A landscape with many valleys, sampled at points; each row gives a point and its height.
From any point a ball takes the steepest step (drop divided by distance) to one of its 2 nearest points. It stops when none of these is lower. Distance is the straight distance between rows; heights are no part of it.
Z556: [-43  26  26 -50  17 -12   6 -50  23  24 -19  59 -42 -20 -59  15   4  23
  12  21  17  57 -46  34  41  37]  h=633
Z743: [ -1  17 -27 -37  21 -10  20 -29  28 -35 -32 -32  -1  48  -4 -24   8  84
 -16 -12  27  16 -12 -21 -24 -20]  h=601
Z398: [  9 -13  44 -74 -27  49  20  33  29  13 -22  30 -21  -7 -19  68 -27 -21
  17  59  31 -20 -38   5  34  -2]  h=246
Z417: [-35  19  13 -26   5  -5 -38 -14 -24 -19 -26  16  23 -15   2  12  -2 -15
  -6 -36 -14  33  -5  -9  37 -11]  h=362
Z851: [ 18 -49  35  43 -48  -2  22 -31  98  21 -35  30  -2 -33   7 -21 -30  -1
 -33 -34  -3 -21  23  -7  30  19]  h=213
Z475: [-15   9   1 -40 -12  24  11  53 -33   0 -48 -21   4  62   8  61 -33 -10
 -59  23  25  19 -53  44  84 -47]  h=532
Z954: [ 28  24 -18  -6  46  -5   9   1   7  18 -24   2 -12  -2 -17 -46  23  43
  35 -14 -50  27  52  20 -34   9]  h=414
Z92: [-13 -15  16  63  51  20  17  22 -25 -43   6  12  11 -42  28 -26  34  12
   4 -44 -76 -49  29 -68 -37 -32]  h=126
Z397: [ 34  -5 -14  51  47  34  49  47   5 -33  13   7  16  32  45  19 -18   8
  -8  -8 -27 -46  38  -3 -19 -12]  h=151
Z458: [ 22  38  -4 -21  30 -23 -40  25  -1  11  -8  14  26   3 -45  -3   7  14
  56  -2 -36  -2  20  34  -9  32]  h=400
Z176: [ 57 -40 -31  25   0 -20  49  30  -6  11   2  16  -9   7  -8  -8  25   0
  62  33  25   9  45 -18 -84  35]  h=443
Z889: [-24  26  -1  39  70  57   2 -27 -29 -13  35  35 -35 -36  63 -23  10 -23
 -14 -34 -65  -5  -4 -14  32 -62]  h=194
Z444: [ -9  37  -2  42  22 -41  -5 -27  34  17  63  54  -9 -46  22  26   3 -33
  33 -26  -2   1  -1  62 -11  31]  h=383
Z515: [-23  10  -6 -50 -22  44 -37  50 -71  10 -38 -16 -10  32   2  41   6 -45
  -7  28 -18  58   1   1  65 -28]  h=500
Z326: [ 35   8 -27  41  30 -16  47  17  37  -4  33  11  -3   8  37   4  25  -9
   2 -23 -46 -36  47 -14 -54 -13]  h=182
Z977: [-23 -23  53  23  14 -35  25 -42   8  25 -15  10  -1 -95 -19  -7 -22   1
  17 -20  19  -9 -25 -11 -30  23]  h=235
Z287: [ 15   1  24 -95 -11  29   9  36  23 -25 -23  12  23 -44 -28  75 -26  12
  34  43 -25  -7 -10 -48 -33 -16]  h=201
Z772: [-46 -15  -5 -33 -54 -15  -7  21   2  50  -7 -36  29 -26 -20 -24  50 -26
 -40   6 -15   1  23  11 -16  56]  h=204
Z634: [  6   2 -72 -14 -10 -23  17  44 -22   1   1 -24  -4  82   8  37   3  23
 -25  41  40  80 -13   9 -18  39]  h=120
Z596: [  3  22 -31 -12   1 -33 -23  35 -15  84  49  11   1   9  26   6  -3 -29
  -5  13   0  39  14  86 -12  38]  h=507
Z831: [ 37  -2 -44   4   0 -59  21  45 -30  27   1   5 -13   6  -9 -36  27   7
  -8  15  15  47  54  51 -86  15]  h=528
Z368: [-12   3  10  86  51   1  -4  40 -35 -26   0   0  43 -29  12 -29  21  -4
  27 -51 -54 -69  52   1 -14  -5]  h=75
Z684: [  0  50 -46  38  33 -28  16  13 -36 -66 -37 -38  33  39  -1 -12  37  42
   1 -50  19 -20 -10   1 -27 -12]  h=432
Z578: [-26  33 -56   2  -5 -81 -30  36 -43  36 -11 -88  70  30  -3 -21  -4   2
  38 -22  -4  -2  21   7 -42  -2]  h=505
Z583: [ 26  -7 -35  20  18   0  50  -1  29   9 -17  16 -30 -22 -20 -35  50  -5
  48  29 -21  15  43 -16 -50  42]  h=429
Z465: [ 50  59 -58 -27  16 -42 -38  38 -33  17 -21 -33   4   9   9 -16  16  31
 -15  -1 -66  37  32  80 -30  -6]  h=469
Z900: [-15 -13  43 -21   1  47  12  20   8  -3 -63  -5 -11  35   1  16 -38  11
 -26  14  43  24  -9  28  91 -34]  h=539
Z253: [-71  10  32  24  53 -34 -25  -6 -22  29  19  39  57 -24 -26  24 -44  19
  -3 -34 -43  -2 -18  -9  34  25]  h=545
Z316: [  9 -10 -48 -26 -34  24   7  25   6  -4  24  -3 -18  58  21  28   5  30
 -38  41  27  43  12 -24 -14  18]  h=97
Z891: [ 20  -9 -51 -30 -43   9 -30 -16  -7  30  -8 -58   1  29  49  17  -1 -40
  26  19  28  46  -9  14 -32 -48]  h=577
Z723: [-18  26  20 -33 -10  19  25  29  15 -66  13 -40  43  -1 -34  20  19  12
 -18   0  20 -94 -16  13  -9  20]  h=408
Z36: [ 52 -15  18 -93 -56  36 -17  29  15  -4  -2  25   1   6 -12  81 -31  -1
  32  40  14 -13  -7 -15  -4 -28]  h=226
Z969: [ -5  42 -42 -16  12 -46 -14 -35  -8  11  16 -12  27  20  64  44 -31  -9
  15 -23   2  28 -35  36 -34 -35]  h=410
Z151: [-57  -2  44 -12  31 -47 -23 -22  -8  29 -38  31  42  36 -51  22 -30  25
  34 -34  22  41 -50  12  54 -23]  h=552
Z898: [ -2 -31  -6   5 -32 -13  -3 -28  60  39  26   5   3 -14  19   7 -17 -13
  50  12  -1  13  -1 -32 -28  27]  h=284
Z396: [-65  17  20 -20  21 -14   8  15 -52  28 -20 -43  14  26 -41  -1   0  -3
  -2  25   0  22 -19   9  31  10]  h=147
Z154: [ -7 -28  11  34  -9  21   9  44 -25  -4 -47   8  25  14  -3 -44 -22   4
 -15 -23   2  -8  55  25  18  19]  h=336
Z576: [-24  -4  27  29 -20 -10  47 -19  66   0 -17  11 -12 -63 -13  25  12 -34
  26  23   9  -4 -50  19  17  78]  h=361
Z317: [-16   5   1  61  58  19  11  63 -32 -27  31  -3  31  17  27   4   0 -32
  10  -5 -47 -76  23  -4   1  -8]  h=117
Z486: [ 67   5  -4  48  46  37 -23  -9 -28 -29  38  -2 -23  54  33 -38   9  18
  23 -12  -7 -54   4  -2   8 -45]  h=353
Z963: [  9  35   2 -27  14   4 -28 -28  28  42  17  22  -8   4   1 -12 -30  16
 -13 -11 -32  36  -7  70  35 -16]  h=489
Z636: [-25  18  -9  24  11  -3  39 -32 -13 -35  67  19 -20 -39   8   1  41 -20
  -7   6 -14   3 -17 -46 -40  41]  h=268
Z728: [ 15  33 -54  47  57 -14  -2  39 -76 -34 -21 -79   5  46  16 -19  29  31
 -19 -11 -20   8   5  11   5 -29]  h=444
Z389: [-38 -41 -15 -18 -57  36  15  14  30 -15 -13  19 -18  22 -16  32   1  15
 -41   9  31  56   5 -57   9  46]  h=124
Z173: [ 16 -61  44  76 -15  27  12   3  11  -1  16  30 -23 -35  15 -27 -22 -58
 -21 -21  -6 -44  37 -23  62   7]  h=315
Z966: [ 24   9 -50  13  28 -40  47  42 -52 -17 -20   2 -21  14   7  15  30  22
 -18 -11  17  49  24  29 -63  -6]  h=537
Z647: [-19  29  25  -6  47  47  16  -1  16  -4 -10  42 -22 -26 -24 -11  -3   2
 -19  10 -48 -12   3  15  47   6]  h=333
Z673: [  1  23  -9  32   4  18  -8 -16  -1 -76  71  37 -16  13 -10  -9  28   4
 -19   7 -24 -29   2 -44   2  31]  h=288
Z871: [ 19   1 -61 -37 -37  21  21  23  -9  44 -12 -35 -21  -4  65  39   8 -42
 -21  33   2  40  -4  40 -22 -26]  h=570
Z503: [ 14  31  17  28  -1 -38  12 -48  69  14  16  35 -20 -82  15 -11  38 -28
  18 -23 -19 -12  -1  49 -27  37]  h=367
Z439: [ 13  -8  -7 -27   5   0 -12   7 -81  34  31  -4 -46   6  11 -29  -8  -3
 -48  10  -4  42   5  16  11 -48]  h=481
Z832: [ 15 -22   7 -22  29  10   1  36 -27  32 -25   2  17  47  34  43 -88  15
 -26 -12  -7  27 -15 -17  31 -91]  h=388
Z976: [ 23 -27  -8  10 -27 -31  17 -18  57  24  -4  65 -18 -39 -17 -24  10  42
 -12 -26  -9  20  45  10 -50  36]  h=248
Z460: [-52 -24  15 -32 -43 -20   5  -2 -24  39 -11 -16   2 -50 -17  -6   9 -26
  10  11  12  23  -8   0 -19  23]  h=179
Z888: [ 18 -31  52 -12 -48  26 -37 -24  66  24 -27  16  -1 -19 -33 -42 -40  16
 -23 -13  -8 -22  28  -4  44  10]  h=238
Z483: [ 38   6 -55   6 -44 -23 -46   6  38  13 -13  11  17  34  10   7  21 -10
  38  -1  38  32  29  59 -15  47]  h=319
Z999: [ 50 -53  22  91 -11  -6  31 -54  27 -20 -15  54 -41 -59  27 -36  45 -34
  28 -18  24  -3  24 -41 -22  -4]  h=303
Z384: [  4  23 -19  30  27   4 -16  22 -38 -61  72  -2  -1  68 -18  11  19  19
   1  13   2 -21 -14 -14   2  30]  h=301
Z800: [-24  13   7  -3  32 -42  -8 -62 -58  24   5 -10  -5   9   9  -3  -7   7
  13   3  54  52 -55 -17 -25 -37]  h=649
Z419: [ 38 -29 -28 -17 -75  26  -8  17  40 -18  30 -11 -32  26   7 -24  67  -6
 -28  43  62 -54  12  20 -29  37]  h=398
Z315: [ 59 -10  24  18   9  32 -21  -3   5 -18  49  20 -25  19 -11 -39  -3  18
   6  19  -3 -64  26  19  21  -2]  h=369
Z22: [ -1 -28  36  22   1  22  21  47 -45  10   7   1  -1  35   0  -6 -38  -5
 -36  17  16 -42  32   5  28  -5]  h=317
Z330: [  5  30 -11  20  24  -4 -13  16  10  56  17  37 -18  24   5 -19 -20 -27
 -20  -9 -32  19   8  92  47  26]  h=497
Z603: [-33  22 -51 -27   6 -56  11  15 -44   2  -9 -43  15  81  11  65 -12  18
 -28  18  22  89 -52  18  -1  -4]  h=102
Z64: [-12  -7  -3 -35 -64   2 -48  36 -38 -45 -33  -7  28  47 -10  37  -6  -3
 -72 -11  52   9 -11  23  17 -27]  h=281
Z464: [-71  14  44  15  55 -46 -38 -22 -45  27  -9  -6  48  11 -28   4 -19  22
  25 -54   8  15 -44  -9  14 -11]  h=553
Z71: [  2 -13  64  42 -21  18  39 -16  62  -9 -15  43 -46 -95 -48   1 -37  12
 -24  20 -43  -9 -47 -41  55  43]  h=327
Z710: [ 37  30 -80   4  11 -58  14  30 -46 -16 -19 -13  18 -17  41  32  20  11
 -26 -51 -22  44  18  56 -78 -24]  h=549
Z719: [  3   9  66 -39 -34  36  -7  -1  19 -53  10  24 -19 -82 -64  34  -7   4
   2  27 -29 -65 -38 -57  30  12]  h=338
Z557: [-11 -49  12  62  36 -15   4 -15 -43 -16 -36  14   6  -3  -9 -22  -2  14
  69 -12  54  34   0 -44 -15  -6]  h=474
Z355: [ 23  10 -34 -12 -21  19 -50  29 -79   0  -7 -37 -34  33  19   4   2 -24
 -29  13  -9  69  27  15  35 -33]  h=491
Z174: [ -5 -15  48  31 -22  31  33 -36  54 -69  25  -1 -16 -60 -16  -9  -1  17
 -28  -9   0 -66 -19 -81  17  18]  h=304
Z301: [ -4   9  38  15  87  24   0 -25 -21 -24 -31  54 -55  18 -30  -8   6  65
   2  -3  31  36 -26  10  62 -19]  h=623
Z66: [ 17  -9  17 -48  -7  27  12  46  14 -30 -32   2  20 -68 -25  40 -18  -1
  35   4 -47 -54  33 -28 -46   5]  h=229
Z623: [ 24 -16   2 -11   0  -3  -6 -49 -17  -1   2   7 -25 -32  45 -29 -22 -33
 -10 -36   7  14  -5  -4 -14 -77]  h=370
Z944: [ 50   3  37  20 -15  60  15 -20  42 -33   5  19 -31 -46  11 -21   1 -25
   5   8 -42 -67  42 -33  36 -17]  h=260
Z61: [ -6 -44  38 -27 -12  13   6  -6 -23  10 -30 -34   8   3  -9  -8 -23 -13
  16  27  40 -21 -16 -53   0 -36]  h=166
Z808: [-19 -28   2 -13 -53  30 -16  30 -34  -3  13   1  -3  25   1  12 -29 -18
 -61   0  16  -5  22  11  24 -30]  h=299
Z82: [ 22  -9 -12 -20  43  49  14  24  -1  15   5  13 -22  26  42  10 -66  22
   0  19 -20   9   9 -46  10 -56]  h=375
Z632: [-23  19  16 -19   3  55 -21  25   6   8  37  14  -9  -4   0  23  -3 -31
 -27  22 -45 -24  17  14  58   5]  h=318
Z523: [ -5  11  15  14  23  16  11 -41  50  -2 -15  13 -18 -60   2 -20  16  -7
 -26 -35 -26 -29   0  40  30   4]  h=350
Z899: [-25  13  14  13   4  21  31   8  48 -16 -20 -33  22 -19 -26   2  39 -32
  30  36  13 -22 -24  29  26  88]  h=373
Z495: [-36   4  -7 -29   0  19  10 -18  46   4  39   8  10  15  -8   0 -37  12
 -67   6  -7 -11 -22 -24  17   3]  h=170
Z781: [ 11  34 -15 -58  -2  -6 -24  22   8  47 -10  -6   2 -10 -20 -22  -7  27
 -40  -9 -48  22  30  70   5  -4]  h=480
Z655: [-27 -32  27 -12  11  15  -2  33 -31 -24 -35 -39  55  43 -31  36  -8  -7
  35  10  15  -6 -23 -50  33 -12]  h=189
Z472: [-49  -2  14   8  75 -21  10  20 -25  64   6  -3  40 -19  -1 -19 -45  15
  11  -9 -55  -2   4 -15 -18  -1]  h=536
Z858: [ 14  27 -20  -1  24  15  -2  26 -28 -41  74  13  -6  80  17  51 -34  33
 -42   7   0  -3 -24 -31  20 -32]  h=316
Z651: [ -5   4   0 -11   8   2  -6  27 -59  22 -56 -69  11  73   0  17  -1 -24
 -15  45  26  36 -35  63  70 -31]  h=526
Z595: [-18   2  28 -47  25 -19 -13 -28 -12  13 -10 -27  29 -18 -24   1 -32   2
  35  10   1 -18 -24 -22 -23 -42]  h=139
Z659: [-58  14 -25   7 -54   1  25   8  27 -39 -11 -46  21 -16 -19   0  72 -32
 -14  17  27 -17  -9  25   3  76]  h=385
Z275: [ 61 -21  -3  16 -56  24 -34   6  22 -22  32  -6 -14  21  -5 -18  23 -25
  38  30  30 -50  32  25   6  25]  h=384
Z960: [-21  65 -17 -12  24 -57 -48  12 -23 -23  23  18  31 -17 -23  17  25   8
  46 -13 -10  32 -12  23  -9  38]  h=386
Z277: [-41  -1  33 -69   0  -6   8 -10  25  48 -13 -51  33   3 -25  42 -24 -11
  45  55 -17 -11 -55 -24  13  -3]  h=112
Z79: [-24 -15 -54 -28 -90 -18  -6  33  16   6   7 -39  31  15 -18 -18  55   9
 -54   7   1 -28  29 -22 -57  35]  h=228
Z833: [ -8 -24   2  -2 -42  14 -11 -39 -22  20  38  46 -53 -39  40   8   2 -54
 -24  -8  19  24   0 -23   8 -34]  h=354
Z658: [-47   1  39   7  37  21  -2 -65   6 -10 -34  42 -52   3 -44 -22   2  55
   8   3  17  59 -44 -14  71  15]  h=628
Z926: [-18   4   8 -45 -70 -16 -80 -19   7  36  47 -22  19  -6 -27 -17   5 -34
   5   9  -8  -7 -16 -13 -14   8]  h=113
Z685: [-62  -7  57 -32   7   5  -4 -23  21  28 -65   6  17  16 -29   6 -49  14
  -7 -17  20  19 -36  14  87 -16]  h=546
Z735: [ 42 -25  20  10  -6  -2  40   4 -24   2  15  12 -54 -36   7 -49  59 -34
 -44  13  35 -38  36  50 -41  -9]  h=455
Z857: [ 62  10 -17  12  -2 -10  40 -19  12 -52  16  13 -28  -7   1 -23  51  15
   8 -11  38 -69  11  10 -81 -11]  h=423
Z167: [-30  11  -6 -42   4  28  37  43  15 -11  33   8   6  29 -26  65  -8  16
 -12  49  -2   1 -47 -41   5  43]  h=314
Z927: [-10 -15 -24  24  47 -32  18  38 -27  64  19  -1  22  -8  37 -17 -19 -11
  18 -15 -44  18  39  -4 -52  -2]  h=527
Z214: [-19   4  -1  38  42  17  70   3   1  -3  51  54 -28 -54  30  33  26 -36
 -15  12 -27  -5 -15 -18 -25  22]  h=247
Z547: [ 41  10 -58 -23 -53   6 -49  47  16   5 -14 -33  17  55   8  -5  16  -1
  28  13 -18  15  34  17   5  10]  h=335
Z690: [-37  47 -22   2 -12 -52 -79   4 -47  -6  -1   5   8 -15  12  16  20 -26
  33 -42  -3  65   0  31  26   3]  h=374
Z362: [ -3  33  32  59  52 -39 -37 -17 -39 -19  16  41  31   9  16 -27   3  13
  12 -46  42 -25 -17  73  12 -15]  h=308
Z770: [  29  -13   37   39   19   57   28  -23   40  -67   49   -4  -25  -24
   15  -10    5    9   -3    7  -23 -102   -1  -68   10  -24]  h=285
Z354: [  9 -43  30  43 -64  25 -10   6 -14   6  36  42 -21 -28  29  -3  20 -66
 -22  -7  11 -15  26  -3  23   1]  h=337
Z671: [ 38 -51  22  25   9 -14  50  -1 -31  14 -18  15 -24 -25  -9 -16  -3 -12
  68  15  66  17   1 -19 -56   3]  h=459
Z453: [  8 -21   1  17  15  38   8 -32  12  21  -1 -11 -27  18  28 -68 -10   0
 -45 -24 -38  14  52 -26  27 -33]  h=214
Z405: [ -2 -36 -30 -13 -41 -21  -6 -16  57  34 -18  20  10   3  10 -14 -22  39
 -37 -18   4  13  35  33 -24  22]  h=224
Z933: [ 31  -6  -1  20  -7  45  22 -24  43 -21   5   4 -47  -6  22 -60  45 -14
 -17   7 -27 -20  51 -11  23 -21]  h=236
Z181: [-11   4  -7  27  55   5  23 -44  25   0 -50  -3  -4   3   8 -17   0  21
  30 -17  33  28 -19  16  18 -11]  h=611
Z695: [-41 -12  67  -9 -41  28  12 -31  20 -35  28  -3   7 -48 -40  26 -22  -6
 -32  -1  18 -70 -41 -55  18  -1]  h=321
Z813: [ 48 -41  28  12   0   4   5 -54  14  11 -34  -4 -36 -66  28 -41  -8 -27
  49  -1  15  -7   4 -26 -28 -48]  h=351
Z675: [  1  15 -20 -16   6   1 -28  20 -28   0 -40 -86  31  60   6  -8   3 -28
  33   6  -8  27  -6  33  38 -24]  h=519
Z402: [  4  -7  19  61  31 -20 -29   9 -42 -25   7  41  10  25 -33 -42   5  43
  -3 -43  38 -21  10  43  20  36]  h=330
Z15: [ 55 -60  30  59 -17 -26  40 -39  36  31  -1  64 -53 -54  -2 -26   2   9
  10 -17  14  13  36 -19 -37  19]  h=276
Z438: [  9 -22  20  39  -7 -46  11 -32  26  10  14  -4  28 -32 -21 -17 -12  12
  52 -25  16 -28 -11 -36 -46  18]  h=262
Z700: [-59  18  29   1  16  12  -3   4   5  13 -20 -65  49  53 -42  13  -6 -21
  49  30   6   6 -29 -18  75  18]  h=168
Z866: [ -2 -16  47  -2 -35  29  40 -16  60   0 -20  53 -32 -80 -16  49 -40 -26
  11  42 -19   3 -64 -21  37  36]  h=344
Z949: [ 11   2  10  12  -7  20   5 -41  63   3  33   5  -1  16  27 -27 -42  36
 -53 -27 -50 -26  13 -22  25 -21]  h=190
Z666: [-37   6  22  55  55  56   0 -20 -25 -37   0  24  -4 -34  20  -9  14  30
  -9 -41 -45 -17 -15 -52  11 -50]  h=165
Z400: [-57  24  21 -26 -31 -14 -59 -21  -8   4  17  21  21 -57   5  21  -7 -53
   0 -39 -54   8  11   1  19  -6]  h=349
Z272: [-23   7 -46 -46  -4 -29  24 -30   7   1 -10 -55   7  44   7   0  12  22
  -6   7  51  44 -34 -12 -52  -6]  h=596
Z196: [ -6 -15 -12 -24 -39  26  30   8  82  -6 -39  34  -2 -27  -7  36  14   7
 -15  12   2  26   8 -16  -4  47]  h=152
Z839: [ 25 -41 -15  12 -68 -21 -17   1  60  19 -18   6  13 -10  29   8  25 -25
  38  10  48   0  10   9 -36  32]  h=302
Z76: [ 36 -13 -66 -32 -18 -18  12  25 -41  33 -51 -26  -5  -8  48   6  15 -26
 -36  -3 -21  47  28  48 -71 -42]  h=561
Z94: [-10   9  -9 -36 -38 -31 -21 -20   8  14  62 -20  15 -22 -25 -13   8   2
 -17   5  -8 -45  -1 -19 -58   5]  h=137
Z836: [ 38   2 -44   8 -29   3  29  -1   0 -54  23 -32 -21  46  -6 -26  65   0
  -6  19  49 -68   8   4 -45   8]  h=411
Z44: [-15  41 -37  22  27 -53 -51   8 -20   4 -30 -79  67  56   5 -16  -7  -8
  53 -22  -5  20  -2  36  16 -10]  h=513
Z774: [-38   2   0   2  22 -54  -1 -43 -39   4  33  26  -7 -13 -32  21   4  32
  23  -7  35  58 -40 -37 -45  18]  h=644
Z62: [ 33 -23  49 -10  12  23  21  41  34  12   0   6  20 -44 -25  14 -39  13
  21  13 -52 -55  33 -20   1  13]  h=258
Z2: [-46  16  -7 -66 -30  13 -31 -19  11  38  15 -70  27  18   8   5  -5 -45
  20  36 -10  13 -33 -31  -3 -13]  h=90
Z321: [ 24 -66  53  27  12  15  22   8  33  13  10  21   4 -35 -33  14 -69  41
   5   8 -27 -33   0 -74  23  34]  h=286
Z308: [ 19  61  19 -42  79  52   9  23 -19  -9   2  40 -40   6 -13  16 -29  22
  -9  52 -58   4 -10  10  75 -28]  h=348
Z744: [ 21 -17 -18 -50 -87 -30 -55  27 -50 -31  -9 -29  21  19 -15  21  38   0
 -51  -1  62 -13 -13  37 -25 -14]  h=264
Z786: [ 65  32 -80  28  30 -57 -47  40 -81  -4 -15 -84  13  35   8  -7   9  24
 -29   0 -40  29  14  59   4 -10]  h=456
Z356: [ -7   6 -28  21   6 -69 -23  24 -36  23  -3 -20  45  31 -16  -2 -10  12
  81  -5  39  13  19   9 -42  36]  h=496
Z300: [ 60 -56 -12  29 -43  -2  21 -49  36   1 -13  -3 -43 -30  61 -24  29 -36
  45   7  38 -10  19 -57 -43 -24]  h=328
Z870: [ -6  16 -39  22  48 -21   5 -36  27  -7 -53 -42  24  59  34 -28 -24  41
  29 -34  29  29 -13   9 -10 -19]  h=606
Z130: [ 12 -31   6   3 -59  23  39   4  89 -22 -54  10  10 -27   2 -22  25   8
 -29 -26 -28 -19  52   0  -9  27]  h=183
Z529: [-10   2 -40 -44 -84 -23 -55  21  -5 -29   8 -50  38  24 -38   3  30   5
 -31  -7  37  -5   6   7 -51  33]  h=245
Z49: [  1  31  10  31  54  45  30  -4  -6  -6  50  73 -60 -47  40  -4  26 -30
  -4  -3 -73  -9   7 -22   7  -5]  h=221
Z286: [ -2  46 -32   5  29 -34   9  -1  16   3  23  50  18 -29  54  58 -23 -17
  16 -40 -24   1  -9  46 -42 -14]  h=399
Z144: [  0 -28  61  21 -10  47  35   7  18   9   4  35 -40 -37   5  12 -41 -54
 -13  33  14 -55  -4  -4  75   3]  h=290
Z730: [-42  16   2 -30   8 -27  -6  25 -47   7 -28 -29  23  89 -43  32 -15  32
  -9  19  17  72 -28  -6  53 -11]  h=125
Z873: [ 15 -49  66 -21 -38  65  39  21  29  13 -49  23 -36 -41 -13  36 -40 -31
  -4  37  53 -29 -32  19  66 -14]  h=269
Z548: [-45  31  11 -39  28 -28   4 -39 -27  23 -15  27 -12 -33 -57  22  29  25
  34   6  14  76 -45   0 -18  24]  h=638
Z777: [-10  -2 -14 -10  -4   6  29  13  24  14  33  10  -4   4  16  43  -3  -7
  38  35 -11  30 -13 -56 -22  42]  h=300
Z850: [-15   6  -8 -21  19  -1 -19  -8 -38  25  17  -6  14  29  42  52 -53 -17
 -20 -11  -8  14 -32   2   2 -64]  h=401
Z13: [ -8  32  -3 -11 -27   9 -71 -10   8 -13  63  18  -2  -9   2  -8  -4 -35
 -10 -20 -75 -10  21 -20  32 -14]  h=334
Z810: [-60 -14  49 -16 -26 -17  21 -56   6  16 -19   0 -13 -70 -39 -31  -3   1
 -41  -6  30  23 -36 -19  10  27]  h=207
Z812: [  9   5 -47  40  13 -71  11  47 -23  83  19 -19   0  33  41 -23  -5 -20
   2  -6   6  23  29  52 -50  21]  h=516
Z246: [-12  28  -3 -27 -39  17  -7  18   3 -69 -17 -51  15  11 -25 -35  67 -12
 -22  18  32 -55  -6  26   9  47]  h=396
Z208: [  3   8 -27 -46 -53 -31 -49 -34  59  44   9  18  12  14  19  -1  -8  13
 -12 -20  20   2 -16  35 -42   7]  h=205
Z54: [ -4  33  -4  42  27   0  12  12   5 -75   0 -26  53  22 -16 -10  17   7
  14 -21  16 -80  -1   4 -13  13]  h=420
Z567: [ 22 -10 -26 -30 -15   6 -25 -60   8  30  -8 -39 -22  26  14 -17 -20 -20
  58  30   9  62  -8 -39  11 -25]  h=583
Z195: [ -5   1 -18 -69 -25  -3   4 -50  31  35 -23 -41 -31  -9   2 -27  32   1
  23  25  44  51 -19  -5 -22   5]  h=590
Z305: [-24 -28  64  19  -3  33  36  -6  42  21  -8  26  -4 -76 -33   2 -52  21
 -47   7 -63 -31   8 -66  29  28]  h=307
Z847: [ 23   6 -30 -24 -17  -8  31 -11  35   0  21 -18   7 -28  14  -2  15   7
 -14   8 -24 -31  17 -27 -69  -5]  h=162
Z818: [-18 -50   3  29  28 -36  -4  34 -37   5 -24   8  51  28  -1  16 -22   8
  74   4  32  11  13 -56 -32   7]  h=486
Z943: [-35 -32  25  37   8  12 -22   6 -43 -22 -24   2  20  15 -43 -45   8  22
 -11 -30  27   9  33 -15  27  28]  h=346
Z668: [ 60  14 -17   9  26  32 -38 -26 -44 -58  26 -18 -27  57  34   4   0   2
  -4  11  19 -30 -26 -10  20 -78]  h=340
Z674: [ 35  -1  12   8  21  -6   7 -24 -57  36  47 -15 -43   6  14 -69  33 -28
 -26  11  14   5  26  29  -4 -19]  h=470
Z70: [ 28 -18 -56 -32 -71  16 -21  49  30 -10 -37 -11   6  46   1 -13  42  18
 -44  -4  -5   1  44  14 -20  24]  h=347
Z189: [ -7 -12  24  47  79  48  10 -22  -3 -23 -39  21  -8  51  -1 -33 -16  42
  28 -11  34  12 -16  -7  62 -17]  h=617
Z471: [ 10  41  -8 -21  82  32  -3  30 -18 -15   9  11 -18  13  16  23 -19  34
   6  -4 -67  28   2 -17  21 -42]  h=363
Z692: [  4  16  32  58  36 -44 -16 -30  15 -17   6   7  27 -15   0   6   5  18
  59 -32  45 -39 -11  34 -33  -7]  h=287
Z58: [ 28  17 -15  17  11  -2 -40 -23 -20 -68  40  -4  16  79  21  28 -28  31
 -27 -24  27 -20 -46  -7  20 -54]  h=329
Z601: [ 58  16  21  39   2  -7   2 -20 -40 -26  11   7 -27 -33  -6 -62  52  -6
  -7 -23  11 -66  37  28 -34 -21]  h=439
Z11: [-36  18 -23 -68 -56  -1 -33 -57  54  31  44 -14  27  14   6  24 -22  29
 -55   1   0  -5 -36  -2   4  15]  h=187

For each start below, name the point where the ball stops.
Z857 => Z368
Z623 => Z495
Z900 => Z632
Z671 => Z632
Z384 => Z368
Z556 => Z287
Z76 => Z287

Call two points neighbours if one is among the 2 nearest of the other. Go from one point of each pair to the other, from neighbour to neighbour, staying as low as possible. Name the highest point that can't be avoided.
Z603 / Z2 => Z655
Z316 / Z603 => Z634
Z287 / Z495 => Z623
Z368 / Z2 => Z326
